Points on a hilly landscape, in no order, each with its height.
From any point a ball rolls to the lowest of the 2 points nearest to it. It stops when none of these is lower. Distance is the straight distance between rows; heights are no part of it.
lig height 650: [ 14 -14 -18  15  -5   6  -8   1  36   2   4   1   6   8 -13 -19 -23  12
  18   9 -23]
zemo height 414: [-11 -16  -5 -15  -7 -26  -6 -11  33  16  29  17  29  -6  14 -22  74  38
 -48   2  -4]
kefe height 253: [-25  12  10 -10 -19 -40   3  -2   7  10 -22  10  22  15  18  -8  47  19
 -35  14   1]
ded height 130: [ -7  14  12  12 -16 -31   5   0  -8  12 -22  29  25  15  10 -41  31   7
 -38  14  24]
turud height 613: [ 34 -13  26  -4   5  -2   1  28 -43  11 -13   4  -7   1   0  -4  -6   6
 -26  14  12]
vuno height 182: [  7  17 -10 -18 -28  29 -13  17   6 -35 -13 -19 -15 -13  -9 -19 -28 -10
   9  -9 -15]
kuz height 396: [-15 -14   9 -15  42 -11  25 -17 -32 -14  22  -1   0  -8 -25 -10  -2   1
  -9  -4  14]
fur height 644: [ -4  -6  -1 -11  -6  31  -2   1 -19   8 -20  -5 -29  -6 -11  17 -47   9
  13  -8 -23]
nemid height 499: [-37   6   7  12 -26  -3   2 -50 -17 -18 -17  12  -3   4  11  35 -16  -9
  18 -12 -13]
Dur height 533: [-21 -25 -30   4  14 -30  17 -18   7  11  22  17   0   9   7   5  36  15
  -9  11 -17]
Pefo height 513: [ 20 -34   5  -9   8   8  -6 -23   8 -15   8   7 -11   9 -11  23  -4  16
  -5   7 -29]
vel height 392: [ 34  17   1   0   8   7   9  25  15  33   7   7 -15   9  -7  23  16  34
 -19  17 -31]
lat height 535: [ 42 -26  27  -4  30  -6  10  13  -6  17  31   6   9  -9 -27  -1  -2   9
 -12  17   7]
Pif height 404: [-11  23  28  22  -4  -1  -5  -1  -7  12 -40  23  18  12  20  30  21  -2
 -36  17  12]
Gifuz height 462: [-27  -1  20 -12 -24 -27   9 -46 -16 -24   2   3 -11   4   4  29   9   1
   0   9 -12]
Mobad height 360: [ 18   8  -6  30   9   5   7  15   3   4  -9  -2   7   8  -5   2 -13 -16
  29  -1  10]
vupez height 611: [-10  -5 -22  12 -23 -13  -5 -22  34  -8  -8   1  -1  15   7  -3  -7  12
  19  10 -23]
piv height 161: [ 14  10  11  13  21   2  13  30 -21  29 -10  29  15  15  -1  32 -22 -17
  10  19   0]
Zuzod height 274: [  8  13  -9  18 -21  20  -5  10   3 -23 -14   1  -7   0  -4 -12 -36 -19
  23   4   1]
nev height 524: [-31  15  -5  33 -17  10   2 -27  14  -1 -26  17   2  11   3  25 -24 -13
  20   1  -3]
Dib height 390: [-13  23   2  11  -7  13  -6 -11   7 -18 -26 -23  -4  -6  16  16   6 -31
  15 -16  26]
Todof height 428: [-16  15  -2  20 -17 -21  -5 -12  21   0 -18 -15   7   4  35  19  27 -23
  21   2  27]
Gez height 80: [ 32  -8  -6   7 -29  18 -18  19  50   5  12 -25  -8   3  -8 -17   9 -12
   8 -15 -21]
pap height 530: [-14  19  15   7  38   7  15 -15 -38 -19  -1   9  12 -12  -7  18 -30  -6
   6  -4  32]
Muf height 615: [ 12  -7   6 -23 -11  -9 -18  -2  40  13 -14 -13   2   7  12  29  16  24
   0   6 -36]
zug height 567: [ 20   9  19  -5   2   9   3   9 -39 -22 -18  -2 -20  -3   3  17  -6  -3
 -12   6   3]
kiliv height 476: [ -8 -36   4   0  32 -18  15 -23  -1   6  25   4   0   4 -18  -9  21  12
 -21  11   2]
Vuvu height 311: [-34   1   6 -13  16 -11  19 -20 -34 -18   2  -7 -12  -8  -9 -15  26  -9
 -28 -10  23]
Nazut height 581: [  4  13  18  -5 -17 -11  -4  -5  19  10 -30 -27 -15   5   9  24   7   4
  11   9  -8]
lelot height 328: [-25   6   4 -19 -41  -4 -15  -4  45  -9 -14 -37  -8  -1   4  -8  -5 -21
  24   3   0]
tubu height 223: [-35  -9  -1  -6 -13 -24  13 -20 -16   7   3   6 -14 -11  -5 -45  35  -4
 -36  13  29]
Fufo height 492: [ -4  21   3  38   4  23  -4  -2   5  17 -32  17   3   8   6  43 -13 -15
   3   7   7]
Viki height 24: [ 18  -5  -7  -6   2  16  12  23 -20   5   3  26  -6  14  -9  25 -42 -22
  24   8 -23]
vune height 539: [-16   8  19  15   6 -14  13 -21  -3   5 -18 -12 -14   4   0  16  17   0
 -11   6   9]
Redu height 588: [ 47 -36  16   7  32  16  -9   4  26  18  37   5  10  -4 -13   7   2  12
   4   4  -3]
manet height 456: [ -6  39   8  22  -6   4  -3  -1   4  14 -37  29  13  16  18  47  -3  16
  -8  10 -13]
fuvol height 356: [-34  10 -16  14   8 -10  12 -34 -35 -35   7   8 -14 -13  20  14   5  -5
   7   1  28]
fev height 241: [-22  26 -31  -8  -7   1  -6 -15   9 -39   8 -25  -9 -21  13 -29   2 -12
  23 -22  18]
Vutav height 312: [-27  33 -33  -3  32   1  12 -24 -32 -38  20   4   2 -15  16   0  -7  -1
  18 -16  22]
linim height 501: [ 21  28 -13  22 -13  14 -12  42  17  37 -32   4   5   8  26   6 -11   9
  14  -1 -10]
Vemef height 441: [ 26  17   0  38   9  -7  -8  33   5  43 -16  -1  21  13  13   5  -3  -1
  22 -16   5]
fota height 473: [  6 -21 -18 -12 -36  42 -12  42  -4   4  17   3 -24 -12  -2 -32 -51  -5
 -17  14 -21]
selon height 669: [  9 -21   3   0   9  13  -9  12  -4  23 -30 -15 -18   1   2  10 -20  16
  10  -1 -12]
Gete height 309: [  5 -25  -9  12  18 -14   8 -15  10  12  37 -27 -12 -10  -3 -11  40  -3
   9 -27   9]
vedem height 576: [-14 -21 -39  14   5 -20  11 -27  13  -4  21  10  -4  10   6   2   2   8
  22   8 -12]
fenez height 652: [  8 -18 -14 -17   5  24 -11 -16   3 -40  28   5   6 -11 -22 -14 -51  10
  19 -11 -16]
rini height 310: [ -6  48 -12 -13   9  40 -18   7 -18 -34 -18   0   9 -11   7   1 -35 -18
  15 -27   3]
bupo height 415: [-39   0   8 -23 -28 -35   5 -38  -2 -15  10 -16 -19  -4  25  28  17  -5
  15  21  18]
bugef height 263: [-21  40 -10 -15 -28  32 -23   8  -3 -52 -20 -10   9 -12   9 -20 -26 -21
   2 -21   0]
soduf height 540: [ 11 -43   1   1  25 -29   1   0   0  19  46  17  27  11  -7 -24  38  10
 -27   6   6]
vidu height 287: [-49  18  -7 -10 -42   1 -10 -16  21 -36  -6 -23  -3 -11  10 -19 -10 -27
  18  -3  16]
lim height 393: [-52  -6 -12  16   1 -20   6 -25 -30  -4  -7   6 -14 -18  33  10  29  -8
 -11  10  37]
mebam height 50: [ 23   5  -9 -20  13  17  -4   3 -10 -37   1 -20 -11  -8 -11  -3 -13  -3
  16 -19  -6]
Pida height 303: [ 45  -9 -12   2   9  18  -1  39  18  40  12   1  -4  10  -5   8  -1   6
   6  -1 -23]
belo height 408: [ 26 -21   8   2  27 -12  -1   8 -13   7  35 -34   3  -3 -16 -12  12  -8
  18 -51  15]
vakog height 339: [-20  10   5 -31 -23 -36   1  -9  24  10  -1  20  29   4   1 -30  44  41
 -49  15  -4]
bef height 512: [-15  15  25 -11  -7  -4  12 -29 -44 -39 -12  12 -11  -1  -4  25   4  -6
 -14  -5   0]
tosog height 500: [ 39 -31  10 -21  31  17  -7  29  -7   9  28 -24  10 -13 -20   0 -10  -8
  19 -33   3]
Devi height 475: [-26  -6  13  20  39 -13  28 -12 -25   5   0  11   7   1 -14   3  -5 -10
   0  11  28]
tesa height 410: [ 12  18  21  16  14 -19   2  34 -11  41 -20  20  39  15  -1 -19  19  28
 -32  -2  10]
gufon height 157: [ 34 -12  -6 -28  14  23   5  36 -25   6  20  -2 -13 -12  -7  13 -46 -16
  21   0  -4]
Giki height 56: [ 33  14   0  22 -26 -10 -11  12  24  12  -6 -25  -3  11   9  -5  19  -4
  21 -21  -5]
lusu height 165: [  4 -13 -25   3  13  -4   0  -6   1 -29  11 -20   1  -7  -4 -22 -10  -3
  28 -19  10]
kuv height 262: [ -9   1  23   5  -4 -12   9  -6 -26  -8 -19  23   6  12 -10 -22  16 -19
 -37  17  20]
kimef height 623: [ 28 -42  16   7  31   7 -14  -2  26  22  29   1  15   4  -2   3  41  12
 -13 -18  -8]
kop height 555: [  1  12 -21   7 -39  28 -12  37  17  32 -20   5 -19   8  15 -10 -33   1
   1  12 -24]
Pup height 250: [-21  -4 -37  -4  30  -6  17 -19 -20 -23  30  -1   0 -16  -1 -17 -19   2
  35 -10  21]
lirif height 502: [ -6   2  14  23  19 -25  12   8  -2  31 -18  -2  14  15  -5  -7  26  16
 -13   4   7]
Lage height 355: [ -4  39   8   0 -13  29  -9 -10 -11 -37 -25  -6 -16 -15   8  30 -19 -21
   9 -11  12]
Karez height 381: [ -2   5 -21 -26 -10  49 -11  48 -18 -10  10  -6  -9 -19 -12 -31 -58 -10
   0 -10 -11]
Dete height 204: [ 41  -6 -16   0 -13  36  -4  33  18  14  13 -10 -20  -3 -11 -13 -15 -15
   7  -3 -19]
zin height 461: [ 27 -14  17  -5  13  -3   5   2  -1  13   5  14  -5  11 -19  10  11  24
 -30  20 -25]
fozip height 646: [ 18 -19  -4  -4  12 -12  -5  -4  36  10   7  -9   9  14   0  12  36  16
  -1  -9 -25]
pegin height 373: [-23  -5  -8 -22 -29 -29  -4 -27  38  -9  12 -29 -17  -7  17  12  15  -6
  27  12   3]
fipu height 275: [ 18  -9 -12 -20   0  29 -10  43 -19 -14  -5  -5   6  -7  -6 -15 -49 -23
  27 -12  -3]
Pel height 608: [  2  -5  -9   6 -37  21 -19  20  44  10  -5   1  -2   2 -11 -25 -23  11
  -5  18 -40]
Gofiz height 601: [ 19 -30  14 -12  12 -13   1  10   7  23  23  34  32  13 -27 -39  21  11
 -45  14  -1]
lazi height 335: [-35  21  28   5 -19 -29   0 -12   4  11 -30   8  16   9  21  12  41 -11
 -33  19  26]
kap height 140: [-18 -24   4 -21 -10 -22   8 -18   7  11  29  -5 -15 -12  -5 -34  60   0
 -40   9  14]
deba height 289: [ 29  13  17  12  16 -12  14  43 -20  37  -6  32  20  14  -8   3   0  10
 -16  25   1]
Tufop height 572: [  1  26   4 -16  37  17   5  -8 -30 -20   4  -1   9 -19 -14   1 -54  11
  29 -14   8]
vuma height 227: [  6 -30   9  -4  -2 -22  -6 -17  25  19  40 -18  -6  -4   9  -7  70   1
 -23 -11   6]
viriv height 614: [ -4   2  -5 -23   1  34  -7  -3 -21 -16   9   4  -7 -16 -22  -2 -71  13
  22 -13 -22]

Where does a ball stop that starts at each point below?
pap: kap
nemid: mebam
fozip: Viki
lig: vuno
zug: mebam
kimef: Giki
Todof: vuno
nev: kefe
